Each row is a point on a tangle of strands that fork, close into loops and nearly touch. The rows are in no order.
(in the rows, 128 means zero)
Points whose rows are less than 114 apart are linked; no others are. Some points are linked to none.
q471: [ 71 159 124 149 100 177 157 147 145 164  84 165 113 149 145 142 106 105
 137 126 138 137 118 117 124 179 147  71 140 164  75 139  81 112]
q672: [160 134 102 118 128  77  75 112 147 115 170 125 173 113  88 153 128 137
 140 167  88 128 156 127 116 133  52 140 161 102 178 117 124 178]
q439: [147  26 161 163 135  73 143 137 104 121 108 126 150 142  66 191 165 111
 100 120 112 144  68  90 136  86 126 187 140 111 147 154 148 138]
q290: [183  92 133 145 115 134 148 141 121 111 155 101 184 107  57 157 137 134
  94 131 102 102  92  85 151 133  89 103 141  82 117 128 104 161]
q350: [132  65 154 148 159  99 141 122 121 146 122  99 170 133  95 180 178 107
  98 124 174 114 116 138 124  68 111 126 152  84 156 161 195 148]
q469: [126 122 115 118  93 128 131 125 118 137 130 122 115 107 132 146 113 128
 166 145  98 117 144 102 126 162 103 161 155 148 144 136  80 123]
q135: [196  81 148 144 121 153 114 146  84 116 137 195 164 106 128  84 140 166
 152 102  64 101 132 137 134 109  91 136 118 143 136 157 115 123]
q590: [189 123 115 133 108 147 171 153 129  88 143  98 176 111  81 125 114 131
  97 122  82 110 111  66 134 131 111  98 126  89  94 106 102 161]
q690: [145 128  68 166  89 103 133 157  98  96 144  94 147 135  79 110 138 167
  96 102 144 148  35 182 190  95 157 129 109  70 132 143 128 122]
q604: [182  54 170 179  93 159 136 161 100 126 117 160 185 121  84 119 142 163
  99  86  97 112  89 159 177 100 117 117 109 118 110 170  94 127]
q370: [109 108 179 104 173  72 170 131 137 128  92 124  83 145 126 137 156  88
  96  81 169 173 107 133  90  91 183 173 126 141 111 145 190  97]
q146: [151 135  81 159 125  85 124 125 138  83 167  65 134  99  87 114 124 129
 101 107 136 155  72 127 139 146 172 169 109  65 145  90 147 152]
q85: [105 104 152 104 206  85 143 108 157 121  98  88 140 137 125 179 150  94
 118 141 194 115 160 146  74  73 101  99 174 104 159 149 202 176]
q900: [177 111 101 160 124 159  95  99  97 150 170 174 121 108 144  92 115 174
 181 122 104  78 100 187 118 120 108 168 119 142 196 163  97  85]
q474: [174 140  87 122  88 146 191 178 149  72 102 101 125 116 150 123  77 112
 113  84  99 147 134  50 126 146 177 138 110 117 107  83  99 143]
q899: [103 122 198 107 112 140 115 120 103 158 117 157 119 136 166 134 143 147
 117 193 125  87 212 123 130  70  69 108 159 152 161 142 112 150]
q836: [116 128  79 110 132 206 119 138 104 139 119 171 113 128 182  66  70 163
 149 127  71 119 135  93 129 145 138 100 122 166 103  98 111 126]
q574: [181  73 131 193  83 161 140 166 109 138 110 167 170 102 104 101 129 164
 110  71  92 124  84 158 157 108 137 105 103 115 103 164  96 113]
q773: [ 82 162 133 101 118 122 112  90 133 148 142 112 113 157 118 175 130 100
 153 186 149 102 134 114 129 177 101 136 165 134 134 128  97 135]
q176: [ 95 148 195  69 160  88 155 143 131 126  94 135  95 143 149 124 145 133
 105 122 164 148 197 150 107  92 150 102 109 161 115 122 174 120]
q804: [ 96 117 136  97 154 176  95 159  97 129 110 163 115 133 177  52 115 151
 121 140  94 147 188  88 130 107 116  79  96 164 104 101 138 126]
q879: [ 69 144 151  67 191  81 113 110 154 117 114  90 114 169 120 162 132 102
 134 159 176 151 178 134  87 133 140  85 152 135 146 116 171 176]
q486: [168 126 119 161 123 119  79 120 111 121 169 122 183 127 101 105 162 175
 117 129 123 123 105 191 154  92  97 138  99  83 178 148 148 132]
q197: [148 137  91  95 143 128 113 128  95 107 132 170 121 110 174  69  88 176
 186 121  60 144 152 117 111 154 140 172 109 173 149 114 132 114]
q427: [190 120  77 126 119 193 135 126  86 124 169 163 137 101 129  96  81 171
 159 128  53  70 100  98 117 122  86 115 144 131 131 118  87 155]
q406: [117 162 211  88 146 108 160 104 150 135 110 150 108 134 165 130 157 141
 112 125 177 121 174 188 118  84 140 124 124 141 115 129 185 109]
q514: [161 174  58 105 111 158 133 118 123  84 148 101 111 124 174 113  45 148
 155 139  75 117 127  82 118 157 134 171 106 140 136  78 103 167]
q244: [151 151  95 137 132 132  80 111 146 135 178  97 163 104  98 124 156 136
 129 155 147 103 124 143 134 130  73 104 132  90 141 121 153 144]
q336: [ 85 154 115  87 130 137 103 119 153  90 133  84 108 157 159 136  79 138
 119 150  95 174 174  59 121 183 149 145  99 146 153  64 114 174]
q875: [163 103 129 121 106 160 177 175 115  94 117 118 160 113  94 129 122 130
  96 123  70 121 137  45 147 124  97  69 136 116  91 112  97 161]
q59: [143 158  86 103  90 152 167 157 147  72 104  85  99 134 167 137  57 111
 116 107 109 141 137  46 133 169 176 159 113 130 129  71  94 166]
q434: [111  83 179 111 108  94 172 146  92 146  72 160  96 120 138 163 128 118
 131 139 107 136 178 100 121 110 126 159 156 170 147 164  86 103]
q700: [ 47 129 149  75 205  90 121 121 144 109 115  73 100 182 125 163 128  98
 118 143 154 175 168  81  92 149 173  84 123 152 154 102 147 185]
q644: [102 149 147  98 123 117 147 154 137 114  97 140  98 139 158  99 118 116
 149 100 116 179 155 125 121 159 173 136 101 170  92 115 117  89]
q676: [115 120 110 113  97 162 121 114 103 169 125 169  92 138 166 112  75 157
 195 135  60  98 136 118 116 169 128 151 146 194 151 136  78 125]
q497: [159 167 133 134 160 111  71 100 146 134 160 142 160 124 148  84 161 158
 131 142 149 132 153 211 118  87 115 150 103 113 164 133 188 108]
q812: [151  97 190 143  92 134 143 113 115 164 128 161 129 110 141 164 157 132
 141 145 140  86 167 164 130  81  98 162 163 131 152 174  94 101]
q444: [146  97 107 111 169  59  98 123 168  95 144  90 181 117  66 154 133 103
 121 119 129 160 151 139 106 123 100 100 157  80 162 114 183 197]
q912: [117 135 138 159 107 107 116  88 129 167 132 121 115 132 114 149 143 108
 132 131 176 118  72 182 140 140 154 190 147 108 158 163  97  85]
q939: [130 190  68 145 109 186 155 149 182 106 128 109 114 132 158 109  71 116
 124 100 138 136  97 108 124 179 174  97 105 136  54  86 100 123]
q561: [103 133 168 119 125 141 158 158 127 159  82 158 108 127 153 122 143 103
 110 127 154 126 169 131 139 104 127  85 132 158  92 145 122  95]
q432: [139 116 179 132 115  72 128  73 127 149 131 128 130 125 125 164 159 142
 106 142 164 139 121 196 122  70 151 218 149 104 184 171 161 117]
q93: [144 179 141 113 163 108  72  91 167 137 157 133 153 137 149 106 153 144
 143 163 160 120 173 203 108 102 102 126 130 122 152 128 189 130]
q401: [143  90 138 165 115 147 156 171 130 156 105 143 152  99 112 126 161 104
  89  87 156 133 120 133 154  98 127  83 119 109  86 148 142  96]
q671: [121 191  94 111 144 130  90  81 127 110 160 149 108 147 157  96 103 142
 190 152 109 114 114 162 112 188 123 168 106 154 129 126 115 101]
q478: [124 170  60 109 136 201 122 127 135 112 136 137 110 144 183  79  61 154
 148 129  94 123 115 101 126 166 152 113 103 156  79  86 112 128]
q764: [167 170  65 139 112 152 138 127 159 104 167  75 139  99 116 108 101 124
 117 131 126 111  99  99 131 143 126 112 103  89  97  84 118 138]
q98: [172 105  97 167  89 129 131 124 120 132 125 145 122  89 129  94 108 153
 159  86  81 129  96 158 124 143 147 170 105 142 145 150  98  88]
q112: [ 97 187 111 105 125 112 131 120 158  69 147 105  89 158 151 138 103  97
 151 113 131 156 117 109 135 216 181 166 109 134 107  75 113 142]
q387: [104 149 110  92 146 101 118 145 154  96 143  83 124 129 122 134 127 116
 131 135 138 170 159  95 120 161 139 120 133 136 125  86 154 149]
q117: [ 63 133 181  86 167 117 118 108 122 156 101 110 102 158 129 154 134 124
  91 185 149 123 211 100 120 106 116  67 131 150 157 128 142 170]
q883: [148 102 115 156  93  96 126 120 116 121 119 128 121  96 111 113 134 132
 127  91 115 164  96 157 138 134 166 201 107 118 144 150 115  90]
q2: [123 121 101  99 151 186 101 155  89 119 126 181 132 114 175  48 104 164
 141 134  85 131 159  89 130 118 116  94 113 153 104 100 137 128]
q715: [171 108 123 157 102 131 106 108 107 146 139 160 125 105 140  96 132 163
 165 112 102 111 112 189 121 119 127 185 109 140 173 169 103  80]
q531: [115 142  94 125 120 185 123 148 153 147 142 101 132 115 117 123 145 108
 110 148 155 101 133  99 155 130  89  44 146 115  77 110 138 128]
q322: [188 167  56 104 116 172 146 128 107  86 155 111 136 123 156 108  52 150
 143 140  59 104 124  69 108 125 118 150 106 123 131  77 105 178]
q943: [162 131 119 121 121  97  87 122 125 115 154 136 159 106 108 130 139 149
 148 155  94 127 158 127 114 130  68 151 138 119 164 128 128 146]
q719: [129 118 132  97 158 113 112 162 137 109 130 114 165 121  98 126 159 122
 108 133 131 141 196 116 122  99  78  45 134 119 128 117 188 183]
q200: [172 135 144 149 144 114  80 117 121 129 160 149 184 120 132  90 171 165
 121 129 126 130 147 196 131  75  98 141  96 102 165 144 173 123]
q823: [114 148 177 111 147  61 131  80 135 131 119 126  95 142 115 156 152  92
 134 134 165 151 107 156  99 138 168 202 157 119 148 140 157 112]
q554: [111 141 121 165 108 109 127  94 136 158 137 121 108 124 110 158 128  88
 143 125 160 114  62 154 134 178 150 187 155 112 142 146  79  98]
q958: [ 99 126 189  76 156  65 149 141 117 127  83 137 100 131 137 143 134 139
 101 142 135 158 214 120 106  86 131 122 125 162 153 129 158 138]
q183: [154 168  56 189  87 183 158 126 160 142 141 111 121  94 136 119  60 124
 131 114 126  95  64 133 112 165 150 117 122 129  94 119  73 127]
q907: [154  78 134 175  76 138 122 109 113 164 150 139 116 106  96 171 124 137
 164 122 135  88 111 154 132 129 104 183 162 122 175 178  50 103]
q705: [123 157 112 186  96 172 107  97 151 181 144 142 125 130 130 132 125 121
 149 131 168  84  73 198 136 156 120 127 132 124 131 166  71  86]
q851: [126  84 178  99 169  48 174 138 126 112  86 134  98 129 116 156 157 106
  88  94 145 171 146 119  82  67 154 179 128 148 138 142 198 116]
q396: [158 119  72 179  79 106 135 142 100  93 140 105 131 118  97  96 107 171
 113  97 105 146  39 174 163 116 168 163  89  86 145 134 101 117]
q106: [136 157 139 109 140 118 116 144 141 116 118 143 113 122 154  68 138 131
 149  91 132 172 147 164 115 137 163 143  83 157  88 120 150  73]
q15: [104 112 140 130 170 104 144 119 144 150 115  87 119 144 111 161 159  72
 123 123 190 125  96 115 115 124 136 123 162 112 124 139 174 113]
q782: [ 96 152 111 167 140 102 128  96 148 141 148  99  98 138 107 154 131  71
 131 120 167 123  38 136 136 189 172 183 154  90 129 118 114 115]
q278: [ 95  94 156 117 112 173 112 151  83 145 104 151 120 126 143 109 139 132
 103 160  92 110 192  71 145  89  73  69 135 152 133 130 100 154]
q598: [ 67 117 119  89 204  79 131 145 149  90 117  59 108 159 126 169 129  89
 120 135 150 176 154  59  95 145 157 104 154 144 160  95 158 188]
q681: [100 152 223 100 120 130 150  98 131 153 116 159 108 136 187 153 146 151
 120 180 151  79 192 159 136  76  93 112 164 150 144 143 130 131]
q487: [ 51 148 135  94 142 168 111 105 142 129 129 103  94 186 139 142 113 116
 114 153 121 153 163  76 136 181 150  76  93 144 106  93 109 143]
q901: [ 72 118 139 106 118 109 151 119 113 132 103 109  99 150 138 181 102  98
 143 157 107 143 144  54 133 180 138 164 162 152 164 123  72 136]
q522: [ 88 151 193  75 179  69 168 119 139 115  99 134  73 168 137 151 153  90
 127  96 177 166 121 142  84 115 194 136 122 144 107 122 176 113]
q141: [ 53 166 129  91 136 133 127 114 144 110 136 117  93 200 138 153 125  95
 141 138 143 153 138  98 130 190 174  91  99 132  90  95 118 135]
q624: [121  95 122 130 167  97 145 141 139 126 127  81 135 118  96 153 161  85
 113 115 169 142 111  93 118 122 130 115 151 105 127 124 181 131]
q185: [121  72 173 108 174  45 185 151 107 112  72 136 100 134 114 172 160 105
  93 108 126 159 155  84  96  65 134 160 134 160 139 147 171 121]
q373: [154 185  77 110 100 140 141 125 147  68 135  92  93 127 177 119  52 124
 150 116  96 126 121  89 124 185 163 190 106 139 133  76  99 158]
q7: [ 74 126 181 112  98 168 127 107 110 183  90 165  89 162 158 146 115 124
 140 176 119  92 168 121 131 134 111 100 153 162 132 153  62 124]
q628: [ 75 151 124  98 132 178  85 112 127 156 136 110 117 159 133 128 137 125
 117 194 140 103 171 105 139 136  77  67 146 138 115 111 131 151]
q608: [109 153 150  87 131 112  98 124 119 133 116 143 118 141 154 106 125 144
 155 164 112 144 186 130 115 134 112 140 124 157 138 124 132 119]
q840: [141 180  74 129 138 154 100 119 163 113 170  88 129 113 125  94 122 132
 135 135 147 116 106 128 133 157 119 105 106 113  92  96 142 117]
q416: [ 99 171 102  78 163 142  81 115 131  92 149 136 115 165 180  85  84 165
 164 145  90 167 157 109 109 178 152 153  84 161 119  82 131 134]
q932: [143  83 150 154 130 100 112 110 119 146 153 105 193 136  86 177 178 133
 105 139 165 111 118 175 147  71 105 136 148  74 182 160 167 162]
q646: [138 156  95 126 128 160  79 107 137 144 174 117 144 113 122 126 146 137
 141 175 139  85 133 133 135 134  57 110 142 116 132 123 130 136]
q583: [118 107 116 145  87 195 129 160 112 166 105 171 114 114 155 105 111 134
 144 128  97  99 146 108 130 124  96  79 159 167 105 140  81 125]
q702: [113 188  90  81 182 127  54 107 140 102 173 146 130 159 159  84 106 163
 158 170 122 153 158 144 103 162 121 134 107 150 121  92 154 132]
q890: [108 176 187  93 137 126 110  86 147 150 136 138 126 155 163 146 150 141
 137 196 160  89 182 172 122 106  93 109 158 134 142 135 155 139]
q687: [110 129 162  95 158 123 118 159 129 123 120 131 141 130 138 105 163 126
  98 140 150 120 217 135 120  69  88  50 122 139 126 120 191 164]
q125: [ 84 152 106 145 119 165 173 167 162 135  90 131 114 135 142 145 101  94
 115 113 148 156 110  83 133 174 160  75 139 152  73 115  95 111]
q6: [138 172  86  91 157 130 102 130 133  79 149 140 116 126 177  65  88 163
 173 114  92 167 141 118 108 169 158 169  87 162 120  85 135 112]
q84: [120 112 102 196  95 125 147 118 137 163 126 123 110 106 109 168  99 101
 136 109 150 119  42 134 125 172 154 180 166 118 139 150  56 108]
q360: [ 97 165 126 111 141 158 126 145 159 140 126 123 114 151 136 111 142  99
 127 125 173 133 135 140 140 155 142  66 114 139  61 118 145  98]
q435: [128  48 175 143 158  99 161 131 109 130 109 122 185 156  89 172 178 128
  73 105 155 123 107 161 135  32 131 146 119  96 146 168 212 165]
q543: [140 104 115 153 126  50  86  94 124 126 157 100 147 116  76 166 148 125
 118 145 142 144  98 164 127 125 123 205 155  83 203 143 141 154]
q545: [ 83 155 209 100 142 110 175  95 129 161  90 157  88 171 155 192 144 109
 129 162 175  96 138 133 131 110 132 100 161 132 125 149 123 112]
q74: [ 73 163 197  63 169  75 160 102 134 112 103 142  71 185 142 166 149 109
 142 123 179 150 136 145  93 121 186 100 112 133 108 116 168 127]
q947: [184  95 144 117 131 122 119 156  86  93 127 185 166 105 131  80 128 172
 152 111  43 139 158 115 120 122  92 143 112 147 136 137 133 136]
q563: [132 168 172 113 144 118 106  84 161 148 149 126 148 132 154 139 165 137
 134 178 171  93 182 195 118  88  95 118 159 119 152 133 177 140]
q480: [ 89 158 232  88 150 105 182  90 149 134 107 157 100 132 180 164 152 161
 105 142 170  97 179 177 131  79 119 111 151 146 139 128 177 135]
q757: [137 100 172 178  87 163 162 151 128 179  89 186 134 103 153 133 146 116
 112 102 152 106 145 175 125  87 129 118 143 149 106 177 101  87]
q376: [204 147  59 130 126 183 149 122 100 107 168 137 145 103 132  89  68 158
 150 125  58  80  93 101 108 121 112 124 113 117 123 104  98 151]
q599: [133 102 129 115 136 117 171 185 128  96 110 115 135 104 113 124 147 113
 102  93 116 172 157  73 140 120 138  87 112 132  93 108 146 119]
q586: [114 205 118 116 132  95  87  71 139 104 162 134 102 155 135 113 126 121
 180 148 127 130 115 177 109 196 140 179 104 134 133 118 122 107]
q458: [162 134 125 140 130 126 106 142 125 126 124 146 136 103 142  57 150 151
 131  81 125 167 123 180 131 107 153 149  70 127 112 137 160  70]
q708: [112 108  87 169 154  78 108 113 128 128 153  57 120 125  87 151 144 102
 110 128 165 135  40 126 141 142 159 184 164  66 163 118 159 155]
q208: [ 58 152 115 100 133 190  90  89 131 143 139 101 106 180 139 138 108 132
 116 182 112 125 154  87 136 176 107  85 117 137 105  90 108 151]
q633: [113 137 164 132 124 155 139 108 144 178 133 130 132 134 136 161 168  96
 124 162 189  73 145 154 142 104  97  99 173 121 125 152 128 111]
q587: [150 116 109 117 105 142 181 186 134  77 100 114 131 110 136 116 105 130
 114  88  85 167 153  51 136 136 156 107 109 132 100  94 111 131]
q472: [ 81 114 173  89 148 103 129 144 106 141  90 122 108 132 131 134 133 130
 100 161 115 153 217  84 124 105 117  99 117 159 154 125 128 149]
q674: [131 128 207 118 133  82 154  69 142 155 123 134 120 124 140 186 154 130
 113 148 175 116 127 178 115  80 134 189 171 114 168 157 164 116]
q701: [178 132 123 122 160 149  98 157 112  97 152 166 175 103 132  54 147 159
 125 110  99 137 139 125 131 107  91  93  93 116 104 114 171 129]
q780: [ 92 132 154  84 205  75 124  95 165 114 104  87 123 152 122 171 137  93
 135 144 200 132 154 160  70 109 126 107 173 114 153 136 194 175]
q338: [ 93 141 115 119 153 168 142 160 161 149 120 107 120 134 124 130 151  85
 107 124 187 121 133 114 145 136 128  32 138 133  65 117 152 113]
q707: [103 101 131 123  97 198  99 139  91 161 123 154 114 126 147 114 126 139
 134 166  94  86 166  87 141 107  61  83 161 150 130 130  82 147]
q874: [123 162 118  92 156 126  72 123 123 125 142 153 133 135 158  85 122 159
 158 167 113 138 176 137 113 133 100 137 119 151 132 115 148 123]
q201: [155  92 139 131 103 156 155 177 104 113 109 150 148 101 116 114 136 131
 114 113  76 126 149  77 146 117  89  76 132 132  95 133 105 135]
q276: [100  93 123 127 103 118 163 139 115 141 106 120 107 118 124 185 111 101
 144 148 110 127 129  61 133 159 116 157 180 148 147 137  61 125]
q642: [156 110  72 124 104 203 125 130  91 151 153 164 109 110 144 109  72 165
 169 132  55  73 116  91 120 126  90 113 160 158 132 111  77 154]
q41: [141  28 172 158 141 100 154 147  99 132 101 131 178 162  70 182 173 123
  81 108 135 130  68 125 161  57 127 156 126 106 134 167 173 147]
q645: [171 163  74 144 123 112 143 129 156  75 170  55 137  99 105 127 102 108
 106 121 135 126  99  90 126 152 157 153 113  72 125  72 134 167]
q449: [ 68 143 147  90 146 151  93 106 129 157 126 105 118 162 126 149 143 120
 107 205 153 105 193 112 131 119  84  61 157 137 144 125 147 171]
q638: [130 129 122 129  98 117 158 145 133 120  93 144 106 108 151 106 108 117
 157  86  96 168 138 127 120 164 170 168 122 168 112 132 106  87]
q656: [137 137 109 121 108  97 116 121 130 109 144 108 131  98 118 132 125 128
 150 143 106 140 142 112 124 162 107 173 139 130 146 119 114 129]
q844: [134 154  86 152 129  97  96 110 146 110 168  72 130 104  98 104 135 135
 118 122 157 145  83 160 141 151 150 157 108  88 148 107 148 125]
q306: [104 150 100 113 117 175 105 125 140 153 149 100 128 127 116 139 144 115
 125 175 149  94 142 107 147 142  72  76 157 124 102 113 126 136]
q337: [142  59 135 176 123 130 160 169 118 151 102 134 167 121  87 151 158 111
  78  84 152 145  71 124 167  83 146 109 119  93 100 154 146 107]
q426: [ 81 168 165  87 150 142 129 139 145 136 116 136  96 176 152 111 146 112
 129 131 171 133 165 153 130 130 154  59  95 152  68 116 152 107]
q57: [127 184  95 133 146 129  81  96 164 118 173  87 125 129 114  96 140 124
 138 133 170 124  97 172 132 170 135 125  98 112 113 110 153 106]
q637: [127 189  94 120 103 130 144 118 152  71 131 112  86 140 174 127  66 108
 161 102 103 137 106 112 132 215 181 188 106 146 120  85  93 145]
q963: [164 158  57 147 111 169 156 130 138 131 135 155 102 113 175  90  47 150
 172  95  71 108  91 126 110 170 166 142 117 179 121 110 104 118]
q184: [164 118 118 104 139 119 108 142  91 107 122 183 137 102 159  69 118 171
 176 120  61 144 166 123 107 129 115 162 110 159 145 130 137 114]
q209: [144  59 118 183  96 111 135 138  99 145 129 123 150 125  78 173 143 133
 109 113 140 127  52 130 166 103 138 167 145  86 143 161  94 117]
q70: [163 138  66 210  74 176 162 146 149 154 124 126 135  81 121 114  75 145
 123  90 119 110  62 135 111 150 161 112 120 125 104 135  76 121]
q166: [197  98 117 157 130 172 111 138  91 125 150 188 163  94 132  66 125 172
 147  97  78  93  96 145 137 111 102 114 111 127 135 151 115 111]
q559: [151 122 115  97 158  91  92 144 160  99 147 111 179 124  85 131 135 125
 119 136 105 152 178 122 116 113  71  69 147 103 146 107 175 194]
q415: [ 87 125 141  96 127 132 121 146 118 133 105 116 111 132 143 117 121 132
 125 153 103 153 188  83 134 139 120 109 118 155 131 115 114 134]
q736: [112 166  83 160  93 183 183 166 169 124  97 123 118 122 150 140  71 107
 117 104 139 143 100  79 119 180 172  93 136 148  70 105  85 130]
q795: [ 66 153 161 137 121 166 158 152 133 170  72 176 102 159 150 136 121 100
 114 136 155 128 148 125 132 138 143  51 131 163  78 147  96 110]
q287: [156 112 125 153 112 118 111 147 116 126 126 128 152 112 110  83 159 153
 104  79 135 164 105 177 162  93 153 138  74 101 119 144 160  94]
q768: [153 182  56 169  92 177 158 116 155 131 139 130  99 118 166 117  39 125
 158 109  97  94  71 132 106 183 160 134 119 164 106 112  81 134]
q89: [145 121 143 144 113  68  93  82 121 141 149 115 137 118  98 162 158 130
 127 156 154 130 121 179 120 117 125 210 152 102 200 157 129 124]
q411: [114 117  88 116 101 195 110 112  99 166 140 150  99 133 160 117  71 159
 173 151  64  85 129 100 122 154  99 128 155 177 141 116  73 144]
q204: [ 64 155 125  95 116 125 121 100 131 111 131  98 100 166 144 161  93 111
 145 160 105 148 147  71 134 202 143 157 125 141 146  94  93 159]
q920: [174 101  88 213  72 161 148 162 123 147 113 145 151  92 108 104  97 172
 118  75 105 125  59 155 135 123 160 106 105 114 111 153  85 114]
q97: [115 104 132 113 152 115 165 171 127 123 109 109 128 113 110 144 157  97
 106 114 147 152 151  80 133 113 123  83 134 134 106 122 155 121]
q227: [149  74 172 145  91 113 138 114 110 160 125 148 120 112 111 188 147 121
 150 141 140  99 143 134 121 108 103 188 176 129 166 176  74 101]
q11: [126 197  71 119 126 180 132 128 166  90 146 115 103 154 172  96  70 130
 143 114 120 133 102 113 129 186 167 116  90 144  63  80 108 123]
q16: [ 96 144 140 123 162 128 138 110 156 160 123  99 121 155 114 155 160  69
 130 131 205 111  96 140 127 146 144  93 151 110 100 137 162 107]
q256: [106 117 144  98 148  89 130 124 128 139 120 106 132 129 110 173 150 102
 125 171 156 125 172 108 114 116  95 113 173 129 158 134 154 149]
q147: [130  55 124 158 153 105 153 165 120 125 108  94 151 138  84 141 160 108
  81  70 154 165  55 109 149  81 168 117 118  86 101 138 192 127]
q462: [174  61 136 169 100 122 143 134 105 115 145 110 172 113  54 171 128 144
 108 119 112 110  65 107 160 129 115 145 140  82 137 144  80 145]
q115: [181  43 200 171  98 154 134 147  97 127 129 168 180 126  83 146 157 153
 114 106  97  96 124 156 163  93  91 140 128 129 135 176  90 134]
q137: [ 84 157 127  79 150 136  85 121 142  95 138 112 111 170 171 102  90 154
 138 144  92 184 176  86 110 179 157 139  78 160 132  73 126 151]
q95: [ 95 117 166 116 119 160 131 162 101 151  94 157 112 127 160  99 143 121
 103 145 127 106 198 106 146  84  94  68 127 160 111 135 121 126]
q297: [169  98 159 123 142  65 101 128 137 107 134 136 189 123  81 127 160 141
 100 105 113 172 158 177 121  88 115 145 109 103 157 138 192 156]
q866: [165 121  84 175  93 144 123 125 128 139 158 102 143  92  97 121 117 144
 124 122 127 100  70 137 149 131 113 123 113  84 130 134  85 120]
q697: [128  59 171 136 155  61 184 147 105 131  72 137  99 136 115 188 157  91
 102 122 123 143 132  72 107  76 122 172 155 155 139 159 138 105]
q405: [158 139  89 138 146 179  87  95 102 144 175 181 127 107 157  83 116 159
 176 146 120  69 107 175 121 134  92 146 128 147 164 149 105  93]
q283: [ 78 189 124  99 133 107 116 102 151 100 153 122  95 183 131 142 137  91
 165 131 152 147 118 136 123 200 174 128 107 124  91  97 130 124]
q640: [139 160  71 112 148 170  95 100 111 127 161 161 118 114 161  84  93 160
 178 152 102  96 112 140 120 157 103 141 122 156 130 122 114 109]
q119: [133  73 130 174 106 122 136 140 112 167 119 127 152 127 101 163 158 121
  99 105 168 131  72 150 168  83 144 145 141  91 134 166 126 102]
q23: [129 129 151 123 117  78 133 110 126 128 115 128 112 113 120 127 144 106
 134 117 141 163 126 150 117 139 159 200 129 131 138 145 138  90]
q856: [152 109  83 188  80 128 145 117 127 137 149 102 117  87 104 148  93 129
 134 110 125 107  59 135 140 153 141 168 135 102 146 138  61 121]
q786: [144  37 157 157 145  64 166 146 108 114  96 126 129 132  86 198 161  92
 111 122 101 149  97  58 117 100 118 187 153 130 143 148 136 124]
q550: [122  75 149 131 194  99 150 124 137 129 104  94 166 130 104 180 172  94
 106 123 181 109 142 132  93  64  92  93 159  92 154 158 208 173]
q339: [127 115 131 164 108 124 119 116 126 171 129 116 139 122 113 139 155 118
 113 118 179 125  86 179 159 104 147 155 133  98 144 163 123  90]
q261: [105 134 152  89 160 135  94 169 114 123 123 149 126 136 158  68 140 146
 111 142 122 152 211 115 120  86 105  70  99 155 110 105 171 142]
q962: [106 186 155 108 129  74 107  67 141 122 143 127 105 154 115 149 146  98
 164 156 160 130 115 170 110 176 151 179 139 114 144 129 137 117]
q273: [ 96 171 109 135 104 160 131 121 148 147 116 158 108 151 147 125 107 111
 162 127 126 121 114 141 127 188 141 110 126 153  79 133  90 101]
q493: [162 141  84 144 103 139 150 136 138 112 118 143 110  99 163  83  81 146
 169  81  74 138 110 127 116 166 164 160 108 164 119 118 105  97]
q698: [105 139  86 173 147 103 124 110 144 134 158  61 108 124 100 144 129  91
 111 122 177 122  27 132 153 168 172 168 150  72 134 108 130 134]
q663: [123 101 171 169 109 133 181 154 133 178  65 185 123 111 142 142 139 103
  88  84 168 147 118 163 118  89 160 138 134 148  96 174 127  70]
q585: [139 103 134 159  84 163 139 156 122 166  99 177 122  99 145 118 125 126
 149 108 112 110 140 141 124 128 116 116 150 160 111 163  86  95]
q675: [164 110 122 155 104 141 116 136 121 142 140 132 154  94 108 120 151 136
 127 120 122 114 118 138 150 120  97 124 121 105 127 144 115 109]
q513: [ 70 174 185  73 152 114 140 105 142 127 117 149  83 198 150 151 152 116
 140 138 181 129 156 157 113 129 173  54  95 128  80 117 163 124]
q562: [121  97  97 160 142  51  91 107 110 118 151  83 135 133  75 163 152 122
 107 139 150 148  60 153 138 115 150 208 165  69 193 140 162 166]
q3: [152 101 141 158 111 108 101 119 105 137 159 114 189 134  89 146 178 157
 107 131 147 122 108 192 167  78 110 144 122  82 176 158 145 142]
q806: [112 139 185 125 121 118 173 128 137 160  78 171 103 133 147 142 139  97
 124 110 159 140 132 158 120 117 156 135 136 150 101 157 119  74]
q521: [127 162 105 160 106 163 112 110 150 160 133 144 118 119 138 109 119 120
 155 123 141 103  91 169 129 166 126 128 122 140 106 147  93  85]
q40: [145 102 111 155 106 115 127 161  98 118 127 116 173 138  81 115 164 157
  87  82 149 158  67 181 195  74 158 119  96  85 116 157 163 123]
q323: [161 103  99 163  91  93 137 133 115  88 127 114 127  94 102  98 122 148
 114  79  97 176  75 147 147 132 186 196  87 102 137 130 121 109]
q83: [177 148 101 137 143 135  91 130 140 110 176 106 181 104  90  98 145 153
 112 133 117 114 112 125 135 122  79  86 110  80 128 111 159 157]
q568: [ 66 131 133 102 132 152 147 150 138 123  97 105  97 151 152 129 104 114
 111 124 115 172 164  59 143 162 164  92 102 161 113  99  97 129]
q606: [171  70 199 161  98 138 135 129 100 141 141 170 170 118 117 151 174 143
 122 126 117  90 159 164 144  65  87 150 135 118 149 174 109 126]
q51: [164  97 143 148 111 147 136 163 119 130 124 144 164  99 106 110 161 127
 106 104 115 121 136 123 153 108  97  88 115 108  99 142 137 116]
q229: [181 134  98 131 159 174  98 142 100 108 154 188 166  94 146  47 133 161
 136 111 103 109 119 134 135 109 102  97 102 118 114 125 147 109]
q428: [187 136 133 128 158 139  93 149 129 100 162 133 198 112  96  82 150 155
 104 121  95 125 130 126 134 114  68  77 113  98 116 114 168 165]

A fork is a point with three links, a tip a point with one. Leave the first point through the second and follow the links. Name the first fork or tip that comes.
q276 / q901: q416
q51 / q675: q554
q323 / q396: q493
q768 / q183: q907
q474 / q587: q16
q700 / q879: q350
q962 / q586: q98
q458 / q287: q883
q708 / q562: q674

How many points has the smallest loop of links through each point below? Write none if it is on no loop.
q671: 11
q106: 12
q874: 22
q487: 8
q554: 11
q663: 9
q401: 10
q764: 6
q624: none
q261: none

A piece is all that can be reached along the links. How many separate loops has the piece of each point below (a circle has one, a figure eight two, a Y none), and how many tips (points with one link)?
q427: loops 3, tips 5
q471: loops 1, tips 2
q590: loops 2, tips 2
q764: loops 1, tips 0
q920: loops 2, tips 1

Name the points in between on the shortest way along the links from the first point to the second, in order.
q598 / q480: q700 > q879 > q780 > q85 > q550 > q350 > q932 > q3 > q486 > q200 > q497 > q93 > q563 > q890 > q681
q117 / q901: q472 > q415 > q608 > q874 > q702 > q416 > q137 > q336 > q204
q875 / q674: q201 > q51 > q675 > q866 > q856 > q84 > q554 > q782 > q698 > q708 > q562 > q543 > q89 > q432
q920 / q458: q70 > q183 > q768 > q963 > q493 > q638 > q644 > q106
q663 / q836: q806 > q561 > q795 > q471 > q125 > q736 > q939 > q11 > q478
